Each row is a point on a tangle of strands that fork and nearly touch. The rows are in no order.
Two points are linked if the straight distance between their rows is under 51.4. Some points are linked to none.
z_945: [  1  55  15  -8  -4 -27 -11   8  26  -2   0 -24 -23 -19  -8  14   2  25
 -11  -9]
z_914: [-10  28   9 -15   1 -13 -21  10  -3 -14 -43 -22  -9 -23   4  21  19  25
 -47  -5]
z_468: [ 11  32   5 -12  13 -45  10  11  -3  -8 -11  -2   5 -13  -1 -10 -19  16
  -3  -9]
z_58: [ 15 -29 -29  -5  21 -26   9   3  -2  11   2  -3  -2  17  -3 -16 -12  -7
 -21  -4]
z_60: [ 26 -35   7   9  50  19  14  11 -29   0 -16  23 -14  -5  32 -18 -19   3
  -8 -13]
z_182: [ -4 -32  -9  22  10  21  32 -11  -8  11 -12   7  33  19   3 -26 -12 -11
  14   0]
z_786: [ -3  13 -29  11   3 -38  -7  19  13   7  29 -39  -3  16 -24  -2 -11  -2
  13  11]
z_675: [-15  35   3  11 -25 -23 -13 -11  23  -1  19 -14 -24  13 -31   1  17  11
 -21  38]
z_497: [  8  -6  -5  -3 -25 -41 -24 -17  30  30  40 -14  -3   6 -42 -10   5   2
 -11  10]
z_654: [-10  -7 -15  -4   9  14   6  -7  15  11 -16 -28  15  11  -4   0  21  -5
  -9  -4]
z_536: [-12  33 -14  19   2 -48  -2  27  27   8  17 -37  -9   9 -40  -2 -11  12
   3  18]
z_889: [ 25 -56   4  -3  23  32   5   5 -26   5 -26  28  -6 -15  15  -3   5   7
 -29 -12]
z_209: [-19  39  -8  12   8 -26   9  16  21  -2  -6 -26 -10  10 -32   2   4  16
  -2  22]
z_621: [-36 -19   1  -2  -4  48   6 -21   5   7  -8   0  14  11  -1   0  28 -21
  20  10]
z_519: [ 22 -25   4 -11  19  -9  -2   6  -7 -18 -10  23 -14  -6  11   4   2   1
   8   8]
z_984: [ 27 -26  11 -13   2 -28 -25  -3   0  12  19  15 -33  -5 -20   0 -18  -4
 -11 -25]
z_965: [  5 -14  -8  -3  18  24  -7  -8 -10  -4 -19  -1  -3   9  -4  -5   4  -5
 -18  13]
z_966: [-11   7  -4 -18 -10  -2 -15  -2 -22 -24 -37   3  -6  -2  21  26   2   3
 -33  -3]
z_159: [ 11  28   4 -12  37 -30  12  25 -17  -7 -10 -19  -7 -14  -1 -14 -34   8
  -1  -8]
z_113: [-41  18 -13   5 -10  22   9 -13   5  -4   0 -29 -10  26  -5  21   5 -26
   4  15]
z_623: [ 24 -40 -20  -1 -13  -8  -3   1  12  10  38  -1 -16  11 -25  -6 -19 -20
  10  20]
z_71: [-17  41  14  -7 -31 -25 -20   0   7  -7  -5   4 -17 -15 -18  18  34  24
 -47  22]
z_204: [ -6 -44 -11   2  18  30  33  -7  -8  10 -25  16  22   1  10 -19   3  -6
   2 -12]
z_64: [ 11   9   7   3 -22  19  11  -4   6   6   9  11  30 -10  20  -5 -10   6
  32 -23]
z_698: [-18 -22   6 -16  41  34  22  -5 -28  -1 -36  -1   4   1  14  -6  -4 -21
  -5  -9]
z_416: [-40  39  -8  22 -17   4  10  -1  16   5  27 -31  29  19  -9 -10  -1 -10
  11  24]
z_334: [-41   6   1  12   5  12  19  -3   1 -10   6 -10  21  18  -8  -6   5 -27
  40  15]
z_261: [-48 -14   7  16   5  32  23 -10  -8  -1  -6  -3  11  18  -6  -6  -8 -35
  48   1]
z_834: [ 30   7   6  -1 -33   5  -6  -4   7  26  43  26  10  -7  -7 -13  -3  12
  18  -6]
z_42: [ -3  38  28 -11 -31 -29 -16  -8  26  -5  21  -2   7 -18  10   4  26  22
  -6  -1]
z_544: [ 25 -15  -3  11  -7  -6  -9  -5  -5   0   8  16 -21   8  14  14 -24 -11
   2 -16]
z_995: [ 20 -42  -1   4 -11  -3 -15  -6  17   8   1  17  -4  -4  10  14  10   6
 -11 -27]
z_463: [-21  37   8 -21  -7  16  11   1  -9 -29 -23 -23  -5 -15  17  27   6   3
  -1  -8]
z_706: [ 14  -8  -3  -3   1  12  -2  -9 -15 -11  -9  10 -15   6  28  13 -15  -7
 -11 -18]
z_464: [-21  36   8   0 -18   6  17   1   9 -14   2  -9  19  -1  23   6   1  -8
  28  -2]
z_187: [-14  -3   9  -5   1  39 -17 -16  -6 -13 -21  -6   2  -6  14  13  23   0
  -7   1]
z_913: [ -4  49  14   2 -11 -35 -14  -1  21  -3   7   1 -23  -2 -29   0  17  29
 -18  24]
z_398: [  8   5 -16  14 -15 -26 -15  28  16   5  46 -17  24   2 -19  -5 -19   1
  38  -7]
z_994: [-10   3  -3   2  -7 -12 -11 -12  -5 -21 -13  10   3   0   5   3  19   7
 -21  22]
z_610: [ 27  22   5 -15 -22  -9 -11 -14  -1  22  21  16   8 -11  -6 -10  -4  17
   0 -11]
z_835: [ 19  -4  18  -4 -11 -11 -42 -23   2   8  16  20 -15   1 -13 -12   8   4
 -26   7]
z_721: [-17 -34   8  24  22  43  38   2 -21   4 -20  12  10   8   7  -8 -18 -24
  36 -11]
z_131: [-10 -25 -30  18   9   6  16  16  -4   5   8 -10  21  28 -18 -11 -28 -24
  28   9]
z_443: [ -7   7 -17   0  23 -11   6   2  12  -5 -11 -22   6  15 -19 -17  10   1
 -10  30]
z_359: [-16  15 -13  11  27   7   4  -3   1  -5  -6 -37 -19  28  -8   5 -10 -22
   5  11]
z_89: [ 33 -45  -7   3  32  11  -3   1 -11  11  -5  15 -19   6   2 -12 -11  -4
 -26   5]
z_766: [-40  37  -5  -2  -5  -9  20  -3   7  -5 -25 -15   5   1 -10   9  27   9
 -17  24]
z_17: [ 31  -1   9  -1  13 -30 -14   9  -3  -3  14  11 -20  -9  -6  -4 -22   0
  22  -8]
z_473: [ 24 -57 -21  28  30   6  30  23 -25  16  12  12   1  15  -8 -28 -30 -21
  10   2]
z_907: [ 11 -34 -11   2  13  -4   3   5   5  -7  12  21 -11   6  -2   6   6 -11
  18  15]
z_332: [-14  -3  19 -10  29   6  21  -4 -17 -21 -42   1  23 -20  33  -8 -17  -8
  18  -9]
z_340: [ -3  33  -3 -14   4 -54  -5  10   1   2  20  -5 -34   2 -43   8  -7   4
 -13  15]
z_844: [-14  -7  19   2 -15  38  -7  -9   8 -10  -5   5   7  -6  26   9  17 -10
  16  -7]
z_345: [  3 -36   2  16 -19  41 -18 -16   1 -10  -7  19 -12   9  16  14  18 -13
  -1  10]
z_149: [-16 -25  24   1  10  51  20 -10 -27  -4 -43  18  15  -5  31  -1  -9  -9
  14 -19]
z_903: [-46  -7   0  -7  13  37  15 -24  -3   8 -32 -14  17  11  -9  -9  25 -22
  11   9]
z_647: [ -9  16  -5 -20 -25  -2  -6  -5  11  -5   1 -13   2 -11  21  34  23   4
  -2 -19]
z_484: [ 22 -14  12 -18   0   2  11   2  -1  -7 -19  21   5 -23  24   3  -6  11
   6 -22]
z_861: [ 46 -20  14 -14  17 -14 -11   6 -24   4   7  39 -19 -13  -7  -7 -13   3
  -7  -9]
z_550: [-19  24 -10  -8  -8  -1 -21  -5  17   5 -22 -31 -18  -3 -21  20  36  24
 -44  10]
z_271: [ 17 -51  -4 -13   6  24   7   2  -1  -8  -9  21  -5  -7   9  11  28  -2
  -7  -7]
z_495: [-17  -6   6  30 -14  39   1  -5  15   6  22   4  10  13  22   4   1 -18
  33  -6]
z_303: [-22  -4 -34   1  -2  12  24   1 -10   3   8 -20  15  28 -21 -10  -9 -23
  16  15]
z_599: [-10  23  18 -12 -45 -21 -37 -17   5   0  11  15   0 -17   5  23  23  15
 -39  -6]
z_565: [ 17 -18 -10 -16  50  -5   3  16 -18  -3   7   2 -32   5  -7 -12 -10 -11
 -16  17]
z_505: [  5  35  21  -8 -10 -29 -19  -6  22   3  33   3   1 -16 -12  -4  11  15
  17   4]
z_934: [ -2  -6 -25 -10  52 -10  18  16 -23  -1  -1 -19 -17  15 -13  -8 -11 -17
 -25  23]
z_911: [ 10  27  -7  -9 -16 -12   7 -18  -6   8  11   7  14   6  -1 -12  -7   3
 -10  -4]
z_197: [ -4 -57   6   3  27  53  12  -7 -21  -1 -25  11  -9   6   8   2  13 -20
 -13   3]
z_91: [ 43 -32   4  -1  -6   1  -5  -8   2  15  16  39 -13  -5 -11 -12  -1   7
   9   4]
z_848: [-20   8 -11  -4 -18  27   2 -18   1  -3   1  -8  13  16   6  16  12 -22
   0   3]
z_61: [ -5   6 -19 -20   5 -19  14  10   6 -11   3 -14  -4   7  -6  22  13  -1
   1   1]
z_763: [-20  42 -10  -1   4 -18  25  10  12   1 -26 -24 -12   6 -26   0  18  22
 -29  19]
z_368: [-21  20  -3  10 -15  -6  -5 -18  19  -2  20  -7  -4  21 -17  -4  17  -1
  -6  52]
z_377: [ -4  21   3 -16 -20 -27 -16  -5  20  -6  -1 -17 -16 -17  14  25  19  14
 -21 -20]
z_21: [  8 -27  10  -5  19   6  -7   0 -31 -26 -34  19  -7 -11  36  15 -10   5
 -27 -12]
z_103: [-12 -17  -6 -17  46   9  24   8 -41  -5 -31   0   0   1  11 -10  -3 -22
 -28  -8]
z_201: [ 25 -36   7  14  18  30  35  19  -9  19 -14  11  12 -10  18 -11 -19  11
  20 -37]
z_16: [-14  60  16  -9 -21 -17  -3   2  26  -7  12 -18   1 -16   6   8  15  21
  -5   3]
z_28: [-29  30  -7  15  -8  11  16  -6  -2   0   9  -9  25  14   7   0  -4 -20
  22  19]
z_860: [ 13 -14  -7  13 -11  42  14   6 -12   0   6  21   0   9   8   2 -15 -17
  35 -14]
z_814: [-31  30 -15  24  -1  12   4   5   7  -3  11 -44  -6  22 -12  12 -10 -18
  17   9]
z_738: [ -9  26 -12   0  -7 -14   1  -4  -2  -6  17  -5  -8  19 -21   0   5  -1
   8  33]
z_372: [  0  -7   0  22 -14  11  20  11  -2  13   1   7  37   0  16 -17 -25   4
  45 -21]
z_181: [ 34 -19  14 -14  -5 -10 -19 -11  -8   3   4  39 -13  -8 -12  -8   5   7
 -19  12]
z_653: [  8 -43 -22  22  29  -1  16  28 -10   1  13  -3  10  15  -4 -19 -36 -19
  24   6]
z_140: [ -3   1  11 -18  32   0   8   8 -15 -31 -35   8   8 -15  18  -2  13   1
  -7   9]
z_139: [ -4   4 -30  -1 -11   8  16   5   4  21  17 -15  27  14  -7 -12 -11  -9
  15  -1]
z_787: [ 16 -13 -16   1   1 -38  -3  24  13   9  37  -1  10  -3 -30  -8 -18  -2
  31  -5]
z_642: [ -2  15  10 -17  10 -11 -34   2 -13 -19 -22   1 -33 -13 -15  14  22  17
 -45  25]
z_426: [  8 -54  12  -5  21  44   6   7 -12  -6 -30  17  -1 -13  18   3  24  -4
  -8 -12]
z_254: [-42  30  13   0 -26  24  -4 -13 -13 -27 -27 -10   1  -1  19  29  21  -6
 -19   8]
z_202: [  2   3  19 -13 -43  -7 -27 -20  13  16  23  20   6 -20  17  18  22  10
 -20 -13]
z_330: [ 18 -32  16  11  15  14  18   9 -12  -1 -26  27  11 -13  31  -4 -13   9
  12 -24]
z_338: [ 17 -51 -21   8  14  -1   4  -2   1   8   5   3  -9  22   1 -18 -11 -11
 -14  13]
z_543: [-46   4   4   1 -23  39   5 -24   6  -2  13  -9   9   8  17   7  30 -17
  15  10]
z_663: [ 12 -35   3  24  19  36  49  31 -26  13  -9  14  19  -4   5 -14 -35   5
  38 -36]
z_437: [  8  32  12  -7 -26 -42 -20  -8  21  16  24  -9 -14 -12  -4   8  -6  12
  -9 -27]
z_224: [  0  35   2   3 -18 -24 -22   4  19  13  13 -19  -4  -2   5  12 -16   9
  11 -22]
z_239: [ 11 -25  -6  -6 -11   8 -13  -9  27   2  15  -9 -15   7  -8  14  24  -1
 -14  16]
z_213: [  0 -20 -22  -5  11   2   8  -4   7   5 -15 -11   8   5  15   8   1  -8
  -8 -18]
z_315: [  5 -38 -24  14  -1   9  22  -4   0   5  -4  -6   6  13   9   4 -10 -17
  15 -19]
z_737: [-15  48 -18  14 -21  -6   2  10   8   8  29 -26  36  13 -11 -21 -12   4
  25  12]
z_496: [ -5  34   6 -27   6  -4  -8   5 -12 -17 -14   2 -30 -11 -13  11  20  10
 -24  18]
z_600: [-23  52  23 -15 -27   7   2  -3   7 -21 -22 -18   3 -22  34  25  15  17
  -6  -4]
z_216: [ 18 -14  17   9 -29  27  -7  -8  11   9  13  20   3 -10  24  11   7   7
   8 -20]
z_540: [-49  29   0   6 -23   5   1 -16   8 -13 -13 -14  11   6   1  18  42   8
 -24  27]
z_395: [  8  36  -1   3  26 -12   0  16  -7  -3   0 -16  -8   2 -11 -12 -31   5
  15   5]
z_827: [-53  18  17  -1 -16  30   7 -23 -16 -19 -26  -6  12   3  18  14  25 -14
   4  -4]
z_360: [  8   3 -25  10  19 -33  -3  22   6   0   8 -29   6  13 -24 -20 -27   5
  16   6]
z_258: [  9 -25 -14   3 -20  -2  -8 -18  21   7  35  -7  -8  18 -23  -2   8  -6
  -1  25]
z_153: [-28  33  12  13 -31  -9 -17 -15  22  -4  13  -7  14  -7  19   4  36  19
 -24  16]
z_373: [  9 -12 -21 -21  -7 -23   9   5  16   6  26  -4   1  10 -20   7   8  -5
   5  -1]
z_4: [-23  20  -3  -6  32  10  22   1 -19 -16 -26 -14  12   7  -4 -10  -3  -5
  11  10]
z_449: [  9   1  -1 -19  11 -23 -14  -2 -20  -5 -31   8 -12 -12  21  12  -5   4
 -41  -8]
z_780: [  0  23  20 -14 -14 -15 -15  -4   1 -21 -26   5  -3 -24  16  12   8  21
 -15  -3]
z_158: [-47  25   8  17 -28  29   9 -12  15   6  32 -16  20  13  22   4  19 -16
  22   5]
z_818: [ -7  13   8  -9   4  -5 -26 -10 -18 -26 -32  11   2 -11   0  12  27   9
 -38  25]
z_157: [-36  42  20   1 -20  18  -6 -13  24   0   8 -16  22  -2  29  12  34  11
  -6   7]
z_150: [-14  20  22 -11 -20 -50 -35 -20  19   7   9 -10 -32 -15 -33  15  18  15
 -40  -4]
z_99: [ 32 -24  15 -33  30 -11 -18   6 -19  -1 -13  12 -21 -19   0  -1   9  13
 -31 -11]
z_142: [ 26 -12  -5 -22  33  -3  18   8 -20   2 -11  16   8 -10  12 -22  -5   4
 -15  -5]
z_788: [-30  25   0  19 -27  15 -12 -13  25   8  45 -19   2  17  20   8   6 -18
   8  18]
z_290: [ 12  14  -1 -17  -2   7 -10   1  -6  -2   9  -4 -16  -1  -3  17  -1  -8
  13  -6]
z_538: [-12 -13  -5 -20  13  35 -22  -5 -10 -19 -32  -9  -2  -5  -4  16  34  -4
 -29  13]
z_47: [-32   0  -6   9   4  15   0 -22  -5  -6 -25  -5   8  22   1  -2  12 -21
 -14  28]
z_667: [-37 -19  25  13  -1  37   2 -17 -18 -16 -50  11  22  -7  32   4   2 -13
   7 -13]
z_117: [ 21 -33 -17  36 -22  13  16  27   1  14  26  19  30   1 -13 -20 -25   9
  41 -15]
z_582: [-10  10  -1  24 -11  10  -9  -2  18   0  17 -17   6  12  17   9 -13 -13
  25  -7]
z_344: [  2 -29  -3  19 -23  24  -4 -26  32  16  21   1  16  18   3 -14  16  -3
   3  24]
z_520: [ 34 -28 -17   2  -1   3   7   8  -4  29  35  -1  -4  10 -30 -19 -26 -10
   9   8]
z_668: [-14  13  -8   8  27   3  16  19 -17   0 -17 -25  16  13   4 -10 -38 -15
  25  -9]
z_292: [-38  38 -14  13 -22  -4  19  -6  24  -1  12 -28   2  18  -3   4  20  -5
  -1  22]
z_645: [-1 -5  2  7  4 25  2 -7 11 -6 -4  7  9  0 10 -6 18 -3 26  3]
z_685: [ -4  -3  -8 -20   3  23 -26 -13   3  -5 -24 -14  -9   0 -14  -1  33   8
 -38  27]
z_230: [ -3  14 -11 -12  11  -1  -8  -9   8  -3 -20 -21  -4   7 -27  -5  27  13
 -27  30]
z_961: [-29  36   5 -15   5 -12  21  -1   2 -17 -24  -7  17 -11   4   2  17   7
   3  10]
z_920: [ 11 -36  -5   9  46   7  12   3 -22   4 -14   4  -7   6  17 -22 -17 -12
 -25  -2]
z_670: [ 40 -32 -10   6  27 -33  -6  16 -12  23  19   8  -8   4 -15 -20 -41  -3
  -4 -22]
z_341: [-55   1  28 -10  -1  32  16 -20 -17 -10 -43   1  26 -10  16   0  12 -20
  15  -3]
z_355: [ 24  -1  12  -7  22 -29   3  16 -14 -17   1  24  -4  -9  17  -6 -18   3
  12  -7]
z_515: [ -3 -14  -5   3   8   5  12   3  -6 -16  -1   6   6  14   2  -3   3 -18
  22  17]
z_72: [ 40 -43   0  29   0  -4  14  20 -15  22  16  35 -10  -4  -5 -14 -36   8
   9 -30]
z_308: [ 17   3  14   6  -3 -29 -31 -12   8  -1  27   6 -28  -1 -15  -1 -16  -6
   5   4]
z_200: [ 20 -65  -1  20  32  38  33  15 -18  14 -10  26 -19   1   2  -1  -6   3
   5 -11]
z_560: [-24  30 -13   4 -11 -21  19  14  18  -9   8 -12   4  11  -1  17  14  -7
   6   9]
z_867: [-15  39  12   8  -9  -3 -24  -6  15 -17 -11 -16 -29  -1   0  18  19  12
 -22  23]
z_973: [  1 -31   5   4 -26   7 -38  -8  -1 -13 -14  22   4 -10   9  20  29   6
 -26  13]
z_389: [ 23 -10 -22  -3  -3   7   8   5 -10  21  11   3   9  16 -13 -12 -19  -5
  11  -7]
z_736: [ 26 -13  26 -19 -16  -2 -34  -5  -7   4 -10  25 -25 -28   2   9   6  13
 -17 -20]
z_935: [ -6  19  -5  17 -20 -15  -8  27  16  -3  39 -10  24  -2  12  -4 -19   3
  42 -13]
z_357: [  1  10  -3 -23  27   4  20  10 -15 -10 -24 -14   4  -7  15   6 -12  -4
  -3 -21]
z_242: [ 20 -16  -4  -6  26  21  13  14 -17  -1  -1  13  -6  -2   2  -7 -18  -5
  18 -14]
z_284: [-16  -5  13 -13  21  15  29   6  -3 -15 -28  -7  29 -16  20  -1  -1  -5
  39 -19]
z_282: [-15 -24  23 -11  20  24  35   5 -34 -16 -37  14  14 -23  37  -8 -12 -10
   9 -24]
z_3: [  5  25  -3 -19  14 -33  -6   7 -10 -10  -5  -6 -27   2 -26   6   3   8
 -22  22]
z_109: [ 14   0  20 -27  -1 -27 -10  -1 -13 -23 -25  10 -10 -31  25  18  -6  17
 -21 -17]
z_134: [ 23 -42  -4  21  -9  16  -3 -19  22  19   7  17   8   8   0 -13  10   1
  -3   1]
z_802: [ 19 -32  11   3  -8  20 -32 -12 -14 -11 -23  31  -8 -12  12  11   9   3
 -23   0]
z_280: [-28  22 -12   5  22  -8  24   2   1  -5 -14 -27  18  14 -19 -12   1 -15
  11  22]
z_278: [-10  13  -1  10  -9  13 -26 -23  18   3  -2 -11   4   7  10   5  19   4
 -24   6]
z_143: [ 21 -21  10  26 -17 -22 -20  -8  30  15  38  17   1   0  -4  -8  -1   2
  17  -5]
z_968: [-11  19   9 -17 -24 -29 -33  -9   4   3   1  -2 -36  -9 -37  20  31  19
 -54  16]
z_650: [ 21  -6  15 -11 -35   7 -42 -19   2   4   6  31  -2 -24   9  14  14  11
 -19 -13]
z_122: [-21  53  -9  12 -23 -34   6  -1  19  14   4 -28 -14  13 -17  16   4  14
 -26   6]
z_896: [-19  56 -11   3 -20 -30  -3  27   7   9  36 -25   4  -2 -29  -2 -13  10
  18  10]
z_499: [ 10  -1   0 -24  14   2   5   0 -17 -12 -19  20  12  -7   4 -17  14  12
  -8   7]
z_936: [-15 -27   4  25 -30  57  -3 -25   2   7   4  16   7  10  19   4  19 -10
  -4   6]
z_194: [  4 -26 -12 -12 -16   9 -25 -10   1 -11   0   3  -9  -4   0  19  41   4
 -23  13]
z_127: [ 35   1  11  11  -9  12  -4   4   3  17  22  28   0  -5  -9 -20 -21   9
  30 -13]
z_885: [-18  18  -6   8 -24   5 -21 -17  28  10  -1 -31  -8   7  -4  10  33  14
 -37  16]
z_785: [ -4 -46  -3  13   3  62   1 -13  -4   2 -12   8 -11  13   4   4  11 -16
   1   5]
z_892: [  9  26  -5 -13   2 -49 -11  20   4   2  12 -13 -23  -5 -27   7 -19   8
  -2 -11]
z_527: [-22   1 -22  19  21   4  11  19   7  -3  -2 -32  18  22 -13 -13 -21 -21
  34  -3]
z_980: [-30  35  15 -15 -28   9 -12  -1  14 -16  -8 -18  -1 -26  18  27  44  20
 -23  -2]
z_956: [-21  62   0   3 -32 -13   0  -9  15  11   2 -12  -1   8  -7  13  22  23
 -38  10]
z_354: [  6 -50  13  34   8  30  26   0  -6  -6 -26  37   9  -2  24  -5  -1   7
   6 -12]
z_346: [ 25  -8  -4  -2 -19 -23 -12   9  12  24  39   0   8  -7 -26 -14  -9   4
  26 -29]
z_836: [ 11  24  -5   1  16  -7 -22   2   0   9   8 -24 -22  11 -23 -17 -20   2
   6   9]
z_325: [ 37 -31  -7  17  12  -9   2  12  -3   8   9  12 -16   6   1  -4 -35   0
   6 -15]
z_975: [ 15   7  19  -6 -17 -48 -26  -6  16  21  26  -5 -15 -17 -30  -4 -11  -5
   1 -33]
z_259: [-32  12  11   6 -18  -8 -11 -11  11 -22  -7   3  14  -4  21  13  37   9
 -18  21]
z_500: [  6 -17 -11  -9  -5 -16 -11  -7  14  -1  -3  -4 -10   1  10  15   2   2
 -19 -18]
z_612: [ -3 -16 -31  -4  10   8  17  -6 -13   8  -5  -9   0  30 -12  -7 -17 -23
  -7  16]
z_163: [-31 -10   1  -9  31  23  21 -10 -11 -10 -29  -8  13   5   5 -15  10 -20
  12   7]
z_31: [ 26   1  -4 -11 -20 -41 -10   1   5  30  35   6  -5  -5 -32  -9 -25  -2
   1 -21]
z_989: [ 20 -41   2  16  -8  -3  -8  -7  30   7  19  15   7  -4   9   5  18   9
  16  -7]
z_821: [ 18  23  17  -5  -3 -47  -8   5   5  -2   6   4  17 -11   1 -15 -19  13
  14  -7]
z_522: [  6  21  -6   2   2 -19  -4  16  22  -1   2 -37   2  -4   6   5 -20   4
  16 -24]
z_281: [ 13 -42  -3   5  20  34  25   8 -22   1  -9  27  -9  10   4  -5  -6 -14
  10  -3]
z_880: [ -1  46  17 -14  -4 -26   7  -2  -3 -21 -19  -1   9 -22  19  -3 -12  26
  -3  -3]
z_383: [-19  12  13   6 -20  25  20 -11  -3  -2   3  10  34  -5  23  -2  -2  -8
  35  -5]
z_756: [  2   8   3  -3 -25   1 -13 -10  18   8  22   4   2   5   5   1  12   1
   8   6]
z_88: [-19  56 -16   3  -1  -9  16  28   2   5  15 -28  17   8 -24  -8 -12   7
  12  12]
z_873: [ 38 -23   9  14  -2  19  14   8  -1  10   7  39  -3 -14   0 -13  -6  16
  24  -9]
z_666: [ 31 -32  -5  23 -11 -17   5  23  14  11  32  33  16  -5 -16 -16 -28  12
  33 -18]
z_590: [  5 -17  -9  23   0  15  35   8 -13   1  -7  23  31   9  15 -14 -25 -11
  32  -5]
z_369: [  5  17  -1   6  17 -27 -11   8  12  -6  15  -4  -5  11 -23 -11  -3  -3
  22  35]
z_384: [-10   4  10  -4  -5 -10  18  -4   0 -27 -25   0  25  -7  31   7  -3   4
   8  -7]
z_761: [ 28   1  -2   0  27   6 -10   6 -13   6  11   1 -16  10 -17 -23 -21  -1
   9  13]
z_876: [ 21   3  22 -10  -6 -37 -20  -6  13   3   7  18   8 -26   6   0   2  16
   1 -11]
z_85: [ 32  -5  -2 -26  20 -33  -3  10 -29   8  18  22 -20 -12 -16 -19 -22  -1
 -21  -8]
z_46: [ 14  -3 -14   0   7 -13   4  23   6   5   4  -5  23  -5   1  -6 -21   0
  32 -19]
z_41: [ 12 -11 -10  34 -18   1 -13   4  23   9  29  -2  11   9   8  -5 -10   0
  23  -4]
z_631: [  5  16  16  -7 -21 -25 -27 -18   8   2  23   8 -22  -4 -25   8   2   6
 -19  11]
z_481: [ -3   5  -4  -7 -16 -56 -20 -13  27  17  23 -13 -25  -3 -46  -3   5   3
 -29  13]
z_52: [ 32  -8  18 -18 -11  -6  -3  -4   5   0  11  36   3 -23  10  -2   6  18
   5 -20]
z_846: [ -5  34  10   2 -12 -56 -15 -17  31  11   7  -3 -24  -3 -38  -2  10  19
 -39  11]
z_432: [ 37 -38  19   0  14  25 -18  -4 -16   1 -14  31 -18 -11  13  -3   7  16
 -20  -6]
z_641: [ 24 -12 -13  10  34 -26 -15  30  -4  13  24 -15  -6  10 -36 -22 -36   0
  17   4]
z_490: [ -6  20  14 -17 -30  26 -15  -8  11  -3   7  -6   5 -21  26  17  31  11
 -13  -6]
z_690: [  6  -9 -23   8  26 -21   7  13  -6  -1   4 -13   6  11  -2 -10 -20  -9
   5   7]
z_768: [ 11  27   3   6  -9 -22 -12   7  12   5  37  -5   3  -1 -27 -15  -2   5
  28  16]
z_556: [ 21 -33 -12  32 -13  18   7   2  14  18  23   2  14   8  -8 -12 -18  -2
  31  -9]
z_442: [ 20 -13   5 -32  48 -20 -11  12 -20  -6  -7   5 -33  -6  -7  -4   8   3
 -32  11]
z_104: [-25 -17  12  10 -27  53 -15 -25 -13  -9 -17  20  21   2  28  17  25  -6
 -13   9]
z_658: [-10  -8  -3  21 -29  20 -23 -25  23   7  14   1  14  19  17   1  26  -1
 -18  21]
z_314: [ -4  44  15 -14  -9 -32 -15  -2   0 -14 -26  -7 -11 -27  -1  15   6  33
 -37   0]
z_358: [  8 -18   1  22 -25  42  12  -5   9  18  19  16   6   7  15  10   0  -6
  23 -14]
z_298: [ 20  -7  12 -33   7 -12 -33  -3 -10 -11 -10   9 -26 -24  -8  12  19  12
 -23  -5]
z_552: [ -9   1 -32   9  37 -17  13  21 -14  -4   0 -31 -10  24 -14 -16 -26 -18
   2  25]
z_148: [ 22  -4   6  -4  -1  26  20  19 -21  -9   4  23   0 -11  16   2 -32  -5
  37 -19]
z_897: [ 33 -20 -10   7   9 -15 -19  18  -3  14  39   0  -7   9 -38 -33 -29  -4
  23  17]
z_498: [ -7  -3  -4 -10 -21  17  -7 -15 -23 -17 -16  18   2  -2  27  19   1  -9
 -18  -4]
z_571: [  6  27  -2 -29   8   1   1   6  -3 -13 -13 -16  -8 -12  10  22  -5   4
   3 -12]
z_526: [ -8   8  -2 -22  30   8   0  -1 -17  -8 -44 -16 -13 -11   5   7   9   7
 -39  -3]
z_342: [ -5 -18  12   8  -4  47  26  -9  -7   4 -17  18  21  -4  23   0  -1 -11
  23 -22]
z_263: [ -8 -50   5  21  27  37  55  26 -25   5 -15  16  10   2  16  -6 -23 -21
  33 -31]
z_891: [-38 -23  13  10   1  43  32 -14 -18   0 -11  17  21   4  15  -2 -13 -27
  36 -16]
z_680: [ -4  50 -11  -3 -16 -10   0 -16   0  12   4  -5   2   9  -6  -3   5   9
 -19  11]
z_662: [-12  38 -16  -8  -7  13  10  -4  -5  11  -7 -20   5   6   3   4 -10  -5
   7  -7]
z_638: [ -8  44 -13  -7 -16 -29   4  11   3   5  30 -11 -19  11 -34   7  -7   5
   1  21]
z_115: [ 34 -20   6   0 -10 -25   9  14 -10   8  23  30   7 -14  -6  -6 -35  10
  27 -27]
z_656: [ 32  -9 -11 -14  33 -17   8  13 -34  15   2  19  -3  -1   1 -21 -29  -1
 -15 -16]
z_630: [-25   3   3 -25  41   2  24  11 -27  -8 -38 -25   2  -3  26  -5  -6 -13
 -18 -15]
z_312: [ 14  11   5 -26  -1 -30 -12   4  -2  -4  10  -3 -25 -11 -11  16   0   0
  -1 -13]
z_805: [ 29 -57  11  33  33  23  27  14 -13   5 -13  24 -14  -8  23 -12 -15  15
  -6 -21]
z_554: [ -6  28 -13  -1  15  -6  16  26   4  -6  -6 -39  14   4   4   5 -24  -3
  29 -18]

A fork is a point with three links, a tip a point with one. Leave the first point through the second and follow the links. Name the first fork or tip that comes.
z_935 / z_398 => z_131
z_690 / z_58 => z_358
z_631 / z_308 => z_163
z_599 / z_202 => z_690
z_163 / z_4 => z_181
z_668 / z_554 => z_935

Follow the links from the first point to the second, and from the first to the third. Name the last point that the two ways share.
z_204 / z_89 / z_544 => z_28
z_157 / z_500 / z_565 => z_690
z_565 / z_463 / z_383 => z_340
z_945 / z_630 / z_373 => z_638

A fork is a point with three links. Follow the links from the first point to the second and name the forks in between, in order.
z_565 / z_975 => z_690 z_360 z_520 z_303 z_131
z_41 / z_437 => z_358 z_690 z_360 z_520 z_303 z_131
z_836 / z_254 => z_468 z_330 z_891 z_149
z_956 / z_230 => z_181
z_134 / z_650 => z_989 z_41 z_358 z_690
z_139 / z_271 => z_520 z_426
